Points, in no order, along strands that fork and pass close to each other.
Points whose rows are less than 106 apart are linked; no others are. Some points are linked to none.
q121: [ -7  -2  -2 -36   3 -62  11   3  13 -14 -20 -16  28 -19 -15  11  18  15
 -25 -61  26   7 -20  22   9   0  32 -13 -16  14  21 -11 -55 -28  -1 -18
  18]
q604: [  3  -4 -40  -7   2  -6 -22   6  17 -17  27   8  -8 -20  30  15   5   8
  54  31 -10   9 -21 -30  29  28  30  17 -20  22   2  -9 -19   1  27   9
  -7]
q171: [ 28  11 -32  -7  15 -29  18   8  -6  39  14  18  19  25   4  -8 -12 -13
 -11   6  -3  -6   2  18   8  62 -11  34 -13 -14   5  12  -2 -39  31  37
 -34]
q835: [ 24  -8   6 -27  -5  19  -2  -9  10  15 -28  -3  15 -22   4  -3  21  12
 -55 -10   2  25  -1   5  20 -49 -49   4  11   1   3 -12  24   7  -6  10
  19]
q387: [  7   3 -33 -24  -3 -24  20   4 -14  12  -9  14  28  21 -12  30   2   9
  26   7   2   6   5   2  -6  64  29   0  22  25   7  21 -48 -15   7  15
 -27]
q13: [  9 -20 -11 -43   5  16  19 -14  25   3 -11  -4  16  -3  -1  -8  17  17
   6   4   8  42 -24   0   0  -1 -16  -4  -2  13  14  10  -4   4  -9  -5
   2]
q475: [ -5 -13  10  14  49   3 -24  -9 -14   8  15  12 -29  22  -5  -4 -28 -18
 -37 -17   6  -4  25 -15  -7 -27 -32  17  33 -25   6 -22  45  28   3  44
 -21]
q934: [-23   4  12  32  23  -2  14   6 -42 -15  -9  23   7   0  -4  60   0   8
  30 -15   6 -14  13  -9   6  15  32 -29  20   3  -7  34 -33  27 -13 -18
  24]
q609: [ 14   8   3 -38 -19  16  24  -4   9   0  -3 -17  29  -1  -9 -38  10 -45
  -2  29 -20  19 -15  -4 -11  33  -2   2  18  30  32 -18  -1 -40  21  10
 -16]
q29: [ -1   7  50  25 -15   5  -4   4 -20 -40   1 -11  20   7  11 -30 -23 -14
 -17  31   8  -7   1 -14   4 -42  23   6 -11   1   7   8  25  -5  12  -7
  19]
q71: [-25   7   0  22 -16 -62   8  11 -16   0  16  33  23  18 -13  42  -1  16
 -35 -38   6 -49  25   5  -6  22  51 -38  -4 -24  -8  13 -36 -15 -27 -16
   5]
q46: [-17   7  28  -9  13 -18  -1 -16 -22  22  -9  25 -12  27 -36   0 -13 -23
 -30 -30  25 -24  28 -22   9  -3 -28  -5  32 -10   7  25  14  26 -12  -7
  -9]
q695: [  5  -5 -37  -2  -7  12 -32  -2  12  24  35   1 -14   1  26 -19 -11   1
  40  35 -15   9  -1 -41  18  23   4  25 -16  -1  15 -21  26  12  23  13
  -4]
q595: [ -1  -6 -13 -30  -8 -51  17   3  13  -2 -14  22  26   2 -28  22  32   9
 -40 -59  28 -21  -7  -5   6  29  26 -36 -32 -15  29  -2 -47 -40  -7  -1
   0]
q654: [  1  -1   6 -39  -9 -10 -15   1  24 -43 -33 -30  29 -18  -5  -1  15  20
 -39 -33  40 -13 -14  27  30 -30  -8 -34   6  24  21  15  -5 -16 -11 -14
  20]
q229: [-29   2 -24 -15  21  -1 -18  -4 -36  38  -1   1  13  22  -7  28  -8 -31
  63  -3  -2 -20  28 -30  13  72  21   5  30  32  27  10 -13  17   4   9
 -20]
q255: [ 19  -4  -1   2 -14  31   5 -29  10 -13  38  -3  -7  11  28 -35  -1  -5
  20  27 -31   8 -18 -24 -15  12 -20  -8 -15  18 -19 -10  29  13  -3 -43
  25]
q269: [-11   9  33  19  14   2 -33   0 -27  -9   2  -3 -17  32   5  30 -60  30
 -32  20  29 -26  32   6  -4 -36 -26  17  14 -11  -6  38  29  33  -6  25
 -20]
q209: [  2  10  18 -11 -29  13  14  -8  14 -23  10 -17  16 -24   3 -52  26 -28
   4  25 -19  10 -17  -9  -6  -7  20 -11  21  26  20 -31   5 -24   5  -5
  12]
q641: [-27   0 -25  23  20  -2  -1  -1 -36   2 -29  -6 -14  11 -21  19   3 -16
  88  -2  -2   7   5   0 -16  32  45  -3  34  33  -9  -8 -39  13   6  21
   3]
q422: [ 43  -5  20 -11  -7  32   5 -13  16  24  -6 -16   8 -21  20 -29  21  -7
 -14  23 -19  29 -22  12  17 -45 -41   6   1  27 -17 -15  15  21 -10 -13
  22]
q76: [  9   3 -39  20   1 -43  -5  35   1 -23  12  17   5 -16  16  45  10   3
   2  -4 -18 -22   9 -11   7  29  47  -4 -23 -33 -16 -11 -28 -23  31  -3
  -6]
q257: [-10  -5 -26  27  -7   2  -1  15 -31  43  -6  17  15  27 -17  14  -9   1
  22  -9 -13 -25  41 -38 -18  41  32  -3   8 -37   7  -3  15  -1   0   6
 -21]
q294: [ 34 -11 -24 -28  35  23  16 -10   9  22 -27 -19  -5   0  14   1  -8  -9
  -7  23 -18  47  -5  60  -6   7 -52  21  12  33 -17 -13  -5  -3  11  54
 -31]
q378: [  9  10 -16  16  -3   0  22  23   6   6  -8  -9 -14 -41  -1   0   1  17
  -2  18 -34  37 -20  44 -13  11 -19   4  -7 -10 -22 -16 -16 -20  17  10
  20]
q335: [ -1   2  -6 -11  47 -13  19 -15 -11  47   2  13   8  11 -10  22  -7   7
 -26 -24  -6  10  20  26  -7  19 -34  -2  39 -10  -1   5  -9  20 -24  23
 -20]
q231: [ -8  -1  -5  19  10 -25  15  17 -28  62  -8  24  20  30 -28   6 -17 -12
 -21 -13  -6 -13  37  -6 -22   9  24 -15  43 -28  -8  -4  11   6  -9  10
 -12]
q332: [-18   9  27   1   5 -27   8  -8 -30   6 -14  33   1  23 -41  20  -9  -3
  -6 -26  34 -31   4 -30  21  -3  11 -19  22   9   9  53  -5  29  -3 -30
   8]
q125: [-16 -10  -1  14   7 -25  24   7 -23  24 -29   3  17  10 -25  -9  -4  -6
 -22 -34  -8  13  19  22 -26  -5   0   3  16 -38 -25  -9   3 -13  -5   8
  20]
q177: [-19   3   9  23 -18 -18  24 -17 -33 -27 -18  23  18  37 -47  11  25 -14
  11 -58  18 -48   8 -35 -20  26  43   0 -34 -22  10  12 -14 -18 -14 -31
  -5]
q338: [ 17  -1  28  -7 -24  16   3 -27   6 -22  -1  -1  32  21  14 -30   6   4
 -34  -6  15 -24   5 -13  10 -17 -12   0 -53 -12  16  15  32 -15 -18 -21
  -5]
q456: [-25 -10  15  30   0  39 -16  20 -27  12   1 -18 -23 -14  11   4 -21   4
  42  34 -15  26  21 -17 -10 -14  18  15   2   4   9 -13   5  38  -4  16
   2]
q594: [ 25  -8   2  -2   3 -31  10  14   4 -19  -6   9  29   4  10  18  -1  25
 -75 -42  13 -21  -4  10  25 -18 -10  -1 -67 -37   7  13  22 -29  10  -3
  22]
q625: [-12   7  53  -1  19   9   3   3 -22 -23 -11  -6  11  -8   1   1 -17   2
 -37  10  23   5  13   8  12 -39  -4  -1  10   1  23  27   9  18  -9  13
   6]
q600: [ 20   0 -24  -5   0 -15  -3 -15  39 -38  32   3 -14 -33  45  14  27  -4
  24  14 -11   9 -32   0   9  15  24   0 -40  14 -12 -28 -41 -35  24  -7
   4]
q312: [  9  -4 -19 -17  12  39   6  -1   5  26 -15 -11 -32   5   9  11  -1  -8
  39  39 -14  38   2  54 -19  33 -48  23  20  39 -11   9 -25   0   0  55
 -23]
q323: [ 17  13 -23  21 -12  -6  -8  18 -12  36  24  15  -5 -10   8  10 -11  32
   1  17  -8   7  32  -7   3  -3   3  41 -17 -39  -7  -9   8  34   0  -8
 -13]
q333: [ 11   3  22  16 -34 -35 -27  -5  31 -56  23   2 -15 -14  29  13  14   4
 -32 -17  16 -27 -43  -9   3 -33  23 -17 -40 -19 -20  -4 -27 -54  22 -35
  26]
q172: [ 29  -9  23 -19  -4  21   8   5  20  50 -28 -14  18  30 -17 -41   6 -53
   8   3   0  10 -20 -32 -22  -7  -3  -5  31  10   1 -10  22 -10   1 -22
 -28]
q983: [  0   6   5  -5 -16 -10  11  17   4 -25  -9   6  20 -27 -23  17  22   0
 -20 -17  -5 -19 -11 -11  15  23 -10 -21  -3 -16   3  22 -14 -18   4 -33
   5]
q360: [-31  -4 -19 -14  19  29 -10  10 -26  33 -12  -6 -15   7 -21  34  -4 -22
  78  16  -4   3  11 -11  -7  42  11 -12  58  48  14  18 -22  38   0  11
  -7]
q787: [ 14  -7 -11  24  -4 -20  22   7  -4   1 -30   4  11  -5 -26   8   9  27
  32 -29  -9   8 -62  -2  -6  -6  31   7   4  -3 -44  13 -22 -12   9 -32
  18]
q832: [-10   2   0  24   3  -5  18  11 -16  10 -11   0 -11  -8 -17 -11 -11 -16
   9   5 -26  29  -2   6 -22   6  -8   9  11 -22 -23 -12   2  -1  15  -4
  19]
q409: [  0 -12  12  13  -3 -27  14  23 -15  -1 -20 -11  39   3  -7  -2 -10   9
 -49 -63   3  -5 -17  21   9 -14  -6   4 -35 -35 -11  10  21 -40   2  -9
  49]
q429: [-13 -10 -22 -22  12  33 -11  16 -25  48   5  -2  -4   2  10  47 -24  -3
  10  32 -18  26  55  -8 -16  32  -7   8  43  16  20 -19  -6  40  -6  41
 -27]
q729: [-34   2 -18  17   1 -23   5 -11 -19 -14 -15  16  -5  18 -21  20  15   4
  53 -28  16   0   5 -14 -30  29  58  -5  22  -8   3 -10 -42  -8  -6   0
  12]
q388: [ 18 -12 -22 -52   7  32  17 -24  34   2   7   8   3 -22  15  -2  22  10
 -42   7  -4  37 -11   8  13 -17 -44  -4   2  13  17 -26  29   2   7  23
   5]
q25: [ -8 -11  13  -4  24  54 -35  -2   2  35   7  -9 -35  21   7   2 -19 -42
  35  11   2  -1   6 -44   4 -12 -36   6  23  13   3   4  44  49  -3 -13
  -9]
q726: [-24   5 -16  21 -12 -32   7 -14 -17   0  -3  37  14  30 -22  39  31   3
  17 -49  20 -45  22 -23 -15  43  50 -31   4 -24   7   2 -35 -19 -24 -14
   4]
q799: [-18   0  -8   9  -6 -44 -22  -8  15 -33   2  14 -20 -14  21  41  28  22
   5 -27  33  -7  24  11  -2 -13  42 -16 -12 -20  -8  -6 -61 -13 -11  -4
   4]
q558: [-21 -12   1  -1 -32  39 -30  -5  22 -35  11 -19 -47  -5   0 -22   4   7
  56  41  -2  -6 -18  -7  -7 -28  -2 -24  19  48 -10   7   7  37 -20 -12
  17]
q394: [-14  -9 -12 -36  25  32  11  15 -17  23  -9   5   3   2 -11  28  -3 -27
  24  26  -3  31  21  -1 -11  35 -16  -4  51  28  18  13 -15  25   2  26
 -15]
q9: [ 11  -6 -20 -16  35 -14  23   3  -4  40 -36 -18  14  16  -8   0 -15   3
   0 -12 -11  31  -2  59 -17  18 -25   4  27   5 -25   6 -20 -11  -4  32
 -18]
q650: [ 13   2  26  -8 -17  14 -15 -23  15 -82  10   2  14 -18  20   1  41 -19
   6  -3  13 -22 -52 -22  16 -15  16 -25 -13  34  -4  -1 -24 -15   2 -44
  37]
q165: [  4  -2  11  27  36 -13   1  19  -8   6  10   7 -25  -1  -6  -6 -46  30
 -18   7   8  10 -17  20  10 -34 -13   1  -9 -18 -17  30  19  40   1   5
  10]
q623: [  2  -8   3 -13  33  10  -9 -18  14  26  10  -8 -36  -1   4 -18  -6 -27
 -14   2 -10  26  15   5  -9 -16 -50  23  31   3   0 -40  19  24  -5  39
 -24]
q994: [  0   6 -44   2  23 -46   9  12  -8  27  15  24  16  24   3  29 -11   0
  25  -9  -9 -19  13   7   9  65  18   4  -2 -13 -15  19 -24 -15  11  12
 -24]
q791: [ 27   3  25   2 -30   4  -2 -13  11 -13  -6 -15  48  18  -2 -46  17  -1
 -25 -21   6 -44 -32  -6  24 -15  -8 -20 -27   3 -10  20  34 -36  -8 -41
  15]
q515: [-16 -17  -3   5  31  40 -41  13 -21  49   8  -7 -29   9  11  51 -22   0
 -14   4 -11   1  53 -16 -14  -6 -22   0  61   2  15 -27  18  61 -21  47
 -27]
q500: [ 24  12  43  43 -34  25 -23 -29 -13  -2   8  -3 -19  30  21 -38 -18 -14
   2  39  -2 -13 -13 -11 -12 -51 -21   6  -5  10 -45   3  36  17   4 -22
  42]
q415: [ -4 -10  36  11  30  35   0  12 -25   3   4   0  -6 -11  17   5 -28  -4
  -8  30   5  29  20 -14   4 -35  -4  11   1   2  22   1  18  48  -3  20
   2]
q648: [ 33  17   8  27 -13   0   6  12  -6  30  18   0   6 -22  10 -24  -4  20
 -24  18 -10  15   2  18   5 -36  -4  41 -25 -29 -12 -14  16  16   5 -17
   5]
q12: [ 18  11 -26  12   7   7 -18  15  -7  55   8  -1 -21  -9  12  12  -3   4
  33  27 -22  13  31   5   9   7 -22  41   6  -2 -23 -10  -6  46  -1   6
 -25]
q632: [-16 -15 -26 -22 -14  49 -29  11  28 -14  23 -21 -39 -26  18  -9   5  -7
  52  55 -23   5   0   4  10  -5 -19 -17  14  49  -1 -10  12  32  -7  12
   0]
q83: [ 14  11  -5   1  -1 -10   7  -2  43  -6   2 -36  -4 -48  34 -21  14  28
 -14 -15 -18   6 -36  77  23 -29 -13 -17 -34  25 -27 -18  -6 -34  -7  -2
  18]
q714: [ 21  12 -30 -17  -2   9  10  -6  16  20  23  -6   7   0  20 -23  -6 -12
 -26  24 -24   8  29   7  -7  18 -16  28 -14 -15  19 -40  38 -23  21  22
 -42]
q123: [ 21  -9   9   2  30  21  -8   3 -15  15  15  22   5  25  -1  -9 -19 -21
 -45  -2   5 -14  22 -34   8  -7 -27  13 -21 -39  30 -12  52  23   9  15
 -22]
q224: [-12   1  38 -24   3  11  -3   6   4 -35 -28 -23  10 -26  -6  -7   4  20
 -28   3  34  12 -13  37  16 -54  -2 -21  19  33  26  24 -11  10 -16  11
  19]
q96: [  1  11 -40 -18  10 -22  -2  -1  -7  43  33  22   0   6 -11  15 -14   1
 -31  -5 -16 -24  56  -7   8  56 -23  23  -9 -16  25 -21   9   8  -1  30
 -54]
q362: [ 13   4  -4   2  -3 -32   3  18  26 -27 -11 -34   8 -55  22  21  17  20
 -17 -28 -12   3 -32  48  17 -25  16 -14 -37   8 -22 -16 -42 -41  14 -24
  18]
q737: [-25  -9   5  -4 -12 -15  -1 -21   6 -11  -9  -3  -8  29 -24 -43 -12  -6
  14 -17  23   0   1 -17 -22 -17  14  -3   8 -12   2   7  21  -6  -7 -19
  -3]
q208: [ 10 -10 -17  -8  13  47 -13   0  -8  14  28  18   8   6  14   8  -1   0
 -16   6  -2 -19  36 -43  14  20 -15  13 -47 -28  53 -18  45  15   0  33
 -30]
q996: [ 20  -1  -9 -20  -8  -2  17  13  14  46   8  -4  11  18 -22 -41 -23 -26
 -42   8 -20  14  -4  -5 -27  18 -25  11   3 -26  10 -32  33 -24  17   4
 -29]
q732: [-28  -1  -6  -3 -13  16  -7  16  -7 -32  19  13  -6 -14 -12   7  -5 -11
  13  15  -9  -6   7 -51   1  37  11 -10  -9 -12  33  -3  13   0  15  -8
   5]
q493: [-11  16  -8  -6   7 -34   5  14  12   5   0   7  14 -25  -6  15  21   9
 -15 -18   5 -19  18  29  17  18   5 -18  27 -10  -2  11 -27 -10 -12   3
 -10]
q401: [  6  -5   9  19 -10 -38 -22  -1  18 -44   4   2 -22 -19  15  35  25  18
   2 -32  22 -14 -36   2  -3 -33  40  -9 -26 -16 -26   1 -63 -28   4 -32
  10]
q997: [-46   4  -2   0 -38   9 -47 -18  15 -60  18  -5 -40 -23  27  18   9  13
  24  11  23  -4  19 -19   4 -11  12  -1 -16   7  11 -15 -14   4  -5  -3
  23]
q410: [  5   3  -1  -3 -18  30   5 -14  13 -24  25  11  11  -1  28  -7  11  10
 -24  10  -4 -15  27 -22   6   4  -5   5 -59 -26  28 -14  37 -10  -6  -6
 -12]
q381: [ -7  -6 -21 -14  26  25   9  -6   5  -8 -15 -10 -12  -6   9  10  13   1
  67  19  11  35  -5  50 -12  31  -5   7  -2  36   1   7 -45   2 -11  34
 -12]
q305: [ 33  -4  42  -2  -1   9 -12  21  18  53 -17 -15  12  17  -8 -40  -9 -41
 -42   0   4  -3  -6 -19  -5 -46 -13   4  29  -8  -9 -12  36  11  -1 -17
 -24]
q596: [  4   9 -24   2   8  -1  11  20  23   8   1 -17 -10 -29   3  -8 -14  27
 -37   9 -22   9   6  55  -8 -14 -23   1  12 -27 -13 -15  24 -10   6  18
 -15]
q346: [ 11  -1  18  45 -30  15   5 -17 -15  -7   0   4 -11  16 -11 -31  -3  -2
  25   5 -15   0 -40 -25 -18 -36  12  15  -3  -3 -45  -4  23   2   7 -42
  33]
q618: [ 28   3 -19  -1  -6  12  29   9  -2 -10 -16 -22  15 -12   2   5  -1   3
  27  28 -39  36 -37  33 -15  36  -8  18  -5  19 -28   3 -29 -28  26  -6
  -2]
q830: [ 33   5  28 -19 -18  -1   0  -4  -1 -19  -5 -12  49  10   8 -10 -13  18
 -85 -22  11 -35  -4   4  34 -29 -37   4 -66   2  20  16  37 -18  -4 -17
   9]
q261: [ -2  -3  37  19   1 -21  14   4 -24 -38 -33 -11  34  15 -12  -4  -8  -5
 -16 -42  12 -14 -39   2   7 -25  13  -4 -27  -9 -14  31   6 -31  10 -31
  45]
q162: [-19   8   3  -7  13 -31  -6  -1   5   2   8  22  -2  -1 -19   0   2  10
 -42 -24  20 -36  26  -1  22   5 -14 -17  19 -21  12  20  10   4 -15  14
 -20]
q414: [  3   1  -1  41  -4 -31  -4  23 -20 -43   4  21  12   1   9  21   5 -12
 -10 -12  -5 -40   9 -19  11  -1  38   6 -39 -43 -18   7   4 -15  22 -17
  18]
q418: [-22  -7   2 -11  21  25   8  29   5   5  -1   4 -30 -26 -18  17  -3   2
  15  28  -5  14  -4  11   4   2 -23 -26  49  16  11  30  -5  38  -6  17
   3]
q852: [ 14   6   4  13  -6  -4  -2 -25  24 -47  35   3  -5 -14  31 -28  32 -14
  30  10 -13  -9 -48 -13  12   4  23 -13 -15  21 -24 -17 -13 -21   9 -24
  29]
q736: [ -9   5  20   0  -8  32   6   6  21 -18  12 -26 -15 -30  16 -40  -4 -11
  -2  47 -23  17  -2  21 -11 -30   0 -22  21  26  14 -21  20   0  -1  15
   9]
q61: [-21  -9  -5   6  10  32 -12  -2 -16   1 -25   9   6  24   0  18  10  10
  33  -9  28 -19  34 -23  -2  -2  13 -21  22 -16  12  28  15  15 -17   3
  -7]
q129: [ -7   5 -15  -2  -7 -12  -8  -3  24 -22  16  -9  -8  -2   5 -26 -15   4
 -48 -10  -8 -23  13  25  -1 -12 -31  -6  -6 -33 -19  -7  44 -18  -2  -8
 -10]
q731: [-14  -4   5  37 -11  20  -8  11 -43   7 -17  25  10  30 -18  22  -8  -1
  17  -7  12 -42  31 -61   0  11  32 -11  -6 -29  18  28  30   6   3  -9
  -2]
q667: [  2  10  20  36 -22  -5 -16  12 -35 -28 -14  33  13  25  -2  22   0   0
 -16   9  29 -45  23 -43  19 -10  21   0 -23 -37   7  29  22  -8  17  11
  23]
q455: [-11 -15   2 -13  12  25  -3 -30  12   9   3   2 -24   6   5 -17   7   5
  53  11  19  32  -8 -14  -2 -18 -10  13  -8  19   3  12  -4  34 -21  -1
   0]
q476: [  8   0 -16 -23 -19   0   6   5   5  22  -5 -18   8  29 -11 -37 -22 -45
  12  30 -24  19   3 -14 -31  39  -2  18  19   8   2 -21   8 -31  25   7
 -37]
q250: [-35  17  10  37  16 -24  15 -21 -48   9   3  36 -16  39 -17  60 -18   8
  29 -33  23 -43  21 -19  14  11  32 -34  24  10 -12  43  -7  24 -10 -35
  23]
q436: [-17  -9  20  34  36  29 -37  21 -16  48   3 -17 -59   6   6  19 -45   0
   6   9 -11   4  27   9 -17 -25 -25   9  31   2  -3 -13  17  66 -21  34
 -29]
q316: [ 49  -6   4 -12  -5  25   8  -3  28  54  -6 -26  23  17  22 -48   9 -17
  19  32 -15  28 -18   5 -13 -12   0  15  15  21 -12 -14  11 -12   4   5
 -31]
q775: [ 47  17   0   6   0  20  14   0  13  19  28  -6  -9 -34  27 -27  -1  17
 -26  35 -29  27 -24  33  11 -30 -31  12 -23   7  -7 -31  24  17   9  -5
  28]
q542: [  5  -1   0  -1  -5   1  31  -9 -12 -30 -19  -1  39  21 -30 -12  25 -21
  29 -35  -6 -19 -20 -22 -21  32  26   3 -25 -10  10   4  -6 -29  -6 -38
 -16]
q565: [ -2   3  30  10   2  -7   3 -15 -10 -65 -25   6  14  -1  -7  18  27 -10
   9 -33  27 -12 -49 -17   8 -16  17  -8 -15   5  -8  21 -25 -18   7 -39
  40]
q430: [  0   3   3  -4 -27  15   6   2  33 -13 -10 -40  -8 -20 -13 -32  15  18
  20   4 -17   6 -33  37 -13 -14 -19 -18  23  19 -19  13  -4  -7 -21 -32
   6]
q417: [  4   7 -12   4  35  -4  -2  -5 -25  60  32  27  -2  18  -7  28 -18  -3
 -34 -13 -14 -14  45 -10  -4  31 -35  17  29 -26  15 -14  11  34 -17  21
 -34]
q741: [  7  -3   1  34  17 -25   5  18   1   2  -4   9 -10 -19   2   8  -2  33
  14  -3   4   4 -24  20  16 -21  18  -2 -15  -9 -31  28 -19   8   2  -3
  13]
q924: [-34  -4  -3  18 -18 -32 -23   2 -11   0   8  15 -21  31 -17 -18 -37   3
  -3  -8  16 -24  29 -27  -7 -17  16  10  -2 -35 -13   6  34   9   6  -3
  -4]
q679: [-15  -6  -1   6  -4 -28  -5 -12  21 -30 -19  -2  -1  -4  18   3  25  30
 -15 -31  34   3  11  42  -1 -33  21  -7 -21 -29 -13   0 -21 -24 -17  11
  16]
q860: [ 12   4 -11  -2  -2  -3  23   2   0 -20  -9 -17  37  -2  -3 -16  18  -7
  36   1 -15   7 -20   8  -8  24  32  19  -7   4  -3  -3 -19 -28   9 -13
 -20]
q175: [-30   4  21  17  14  -3   4  -1 -31  34  -4  -1 -22   1 -14   5 -15 -14
  22   0  -6  25  36  -6 -20  -1   6  19  25  -4  -4 -10 -16  34 -17   7
  -2]
q370: [  7  -4   5 -26   7  26   8 -23  14  23  23  -4 -25  -6  14 -27  -1 -23
  34  37 -17  50 -15  -6  -6   6 -31  30  -6  40   4 -16  -4  22  -3  11
   0]
q866: [ 21   3 -11  -9 -22 -11  20  30  -3  15 -17  12  35 -26 -29  13  20   8
 -59 -32 -15 -12  -8  -8  17  31 -21 -18 -30 -28  19  -2  -2 -34  15  -9
  17]
q481: [-23   1   5   4 -26 -31 -15 -23  19 -40  -8   2   1  24  -7 -27  15   0
  -6 -36  38 -26  -4   6  -5 -17  12  -2 -15 -23 -16  11   8 -34  -8 -17
  12]
q886: [ 19   1 -21 -18 -10  -6  27  17  13   3   6   8  19 -13 -16 -19  -6   4
 -46   3 -22  17 -19  -5   2  22 -13  -9 -21 -24  20 -17  22 -34  24  -5
   7]
q36: [-18  -7 -17  -8 -13 -39   7  -5  17 -14   6   4  13  10 -18 -22   5  -9
 -26 -43   1 -28  14  16  -9  16  -4   3 -36 -44 -12  -1  16 -40  -8 -11
 -10]
q763: [-12   8  37 -11   4   9   1 -10  28 -23   9 -17 -32 -40  12 -14  -2  40
 -32  13  16  13 -25  47  26 -57 -24  -8  -6  36  15  12  -1  11 -15  19
  10]
q923: [  3   2 -28 -20  -5  -1  -2   0 -36  39   3  29  11  27  -4  37  -8 -10
  34  28  -2   9  15 -37  10  76  14  20  30  37  20  19 -36   2  22  34
 -15]
q147: [ 18  -6  24  13  -6  19 -20  -1   4  15  -5 -10 -17  28   9 -28 -29 -18
 -15  18   5   1   5 -15 -12 -51 -22   9  10 -10 -28  -5  47  25  -2 -14
  -5]
q724: [-22  16  38   6   3 -35  -7  11  -5 -58  12  -1  -1  -8  13  36 -16  12
 -28 -14  28 -28   6  11   8  -5  21 -11 -31 -18  11  39 -28 -12  -1 -21
   5]
q110: [-12  -1  -7  17  30 -20  10   3   1  11  -6   4 -10 -11   6   9   7  23
  52   0   8  19  -8  38   7  15  27   1  -4  10 -12  11 -47   4 -11  26
 -11]
q164: [  3   4  13 -12 -15   9  13 -15  43 -16  25 -29 -31 -43  23 -33   3  34
 -15  22 -21  16 -42  52   9 -34 -14 -32 -19  52  -5 -10  -1  -2 -12  -4
  27]
q319: [  8  -5  -6 -31 -20  19   7  -6  49 -33   6 -34  -6 -27   3 -27  29  23
  19  15  -4  16 -57  38  -7 -12  -1 -39   7  58   4  -5 -19 -13 -14 -18
  26]
q751: [ 15  -4  -6 -35   8  35 -13  -8  17  51  18  -6 -33  -1  17  -3  -6 -37
  13  42 -15  38   7  -6  -5   9 -52  43  30  33  11 -28   2  24  10  39
 -26]
q583: [ 17  -9  -5  31 -15   5  17  -5   3   3 -14   4 -20   0 -20 -28  11  15
  54  19 -20  26 -61 -14 -14 -21  21   9   2  15 -40  -9 -11   1   3  -8
  17]
q465: [-31  -1  10 -15 -40  30 -41 -31  17 -52   5 -12 -30  15   9 -21  -2   9
  15  25  37  -9  15 -12 -11 -32  -6 -15  12  18  10   3  15  13 -17   1
  19]
q385: [-37   5  10  20 -13   3 -21 -10  -6 -47  -9   6 -19  -5  -7   9  22  -1
  41 -10  29  -4   1 -25  -9  -2  35  -1  12  -3  11   0 -24   1  -6  -4
  26]
q705: [  4   9 -28 -34   2  12  -6 -12  10  29  18   0  -4  -3  10   1   1 -16
   2  21 -10  14  35  -6   4  42 -32  41   7   7  21 -17   5   1   8  28
 -44]
q392: [  3   5   5 -23 -21 -30  13   8  10 -46 -12 -18  27 -43  -2  15  20  20
 -23 -19   0   9 -18   8   6 -17  44   1 -21  16  10 -17 -44 -18   2 -32
   2]

A fork is a point with three links, a tip a point with one. Leave the first point through the second and follow the links. Name the first fork or tip that comes.
q370; q455: q12
q323; q648: q751
q934; q250: q996
q830; q594: q695
q996; q886: q934
q695; q604: q338

Follow the links from the first point to the second, and from the first to the third. Name the last point that the two ways share.
q654; q726; q414: q832
q76; q171; q515: q360
q997; q654; q737: q378
q422; q335; q250: q705
q346; q996; q410: q705
q667; q632; q36: q378
q632; q333; q924: q481
q261; q455; q9: q751
q378; q418; q632: q729
q83; q860; q257: q832

A fork is a point with three links. Follow the links from the first point to the second and name the forks in between, in order.
q650; q162: q338, q751, q705, q996
q565; q165: q338, q751, q705, q741
q832; q229: q378, q726, q729, q360
q835; q294: q751, q705
q455; q736: q751, q705, q996
q983; q565: q996, q705, q751, q338
q729; q679: q726, q378, q481
q208; q172: q751, q705, q741

Name the points in between on the shortest way along the links from the first point to the second, in order.
q832; q595: q175, q456, q415, q625, q224, q763, q164, q83, q362, q392, q121
q414; q71: q667, q731, q257, q231, q125, q832, q378, q618, q860, q542, q177, q726
q147; q983: q500, q346, q583, q787, q741, q110, q381, q312, q294, q9, q335, q417, q96, q705, q714, q996, q886, q866
q476; q410: q996, q714, q705, q751, q623, q475, q123, q208
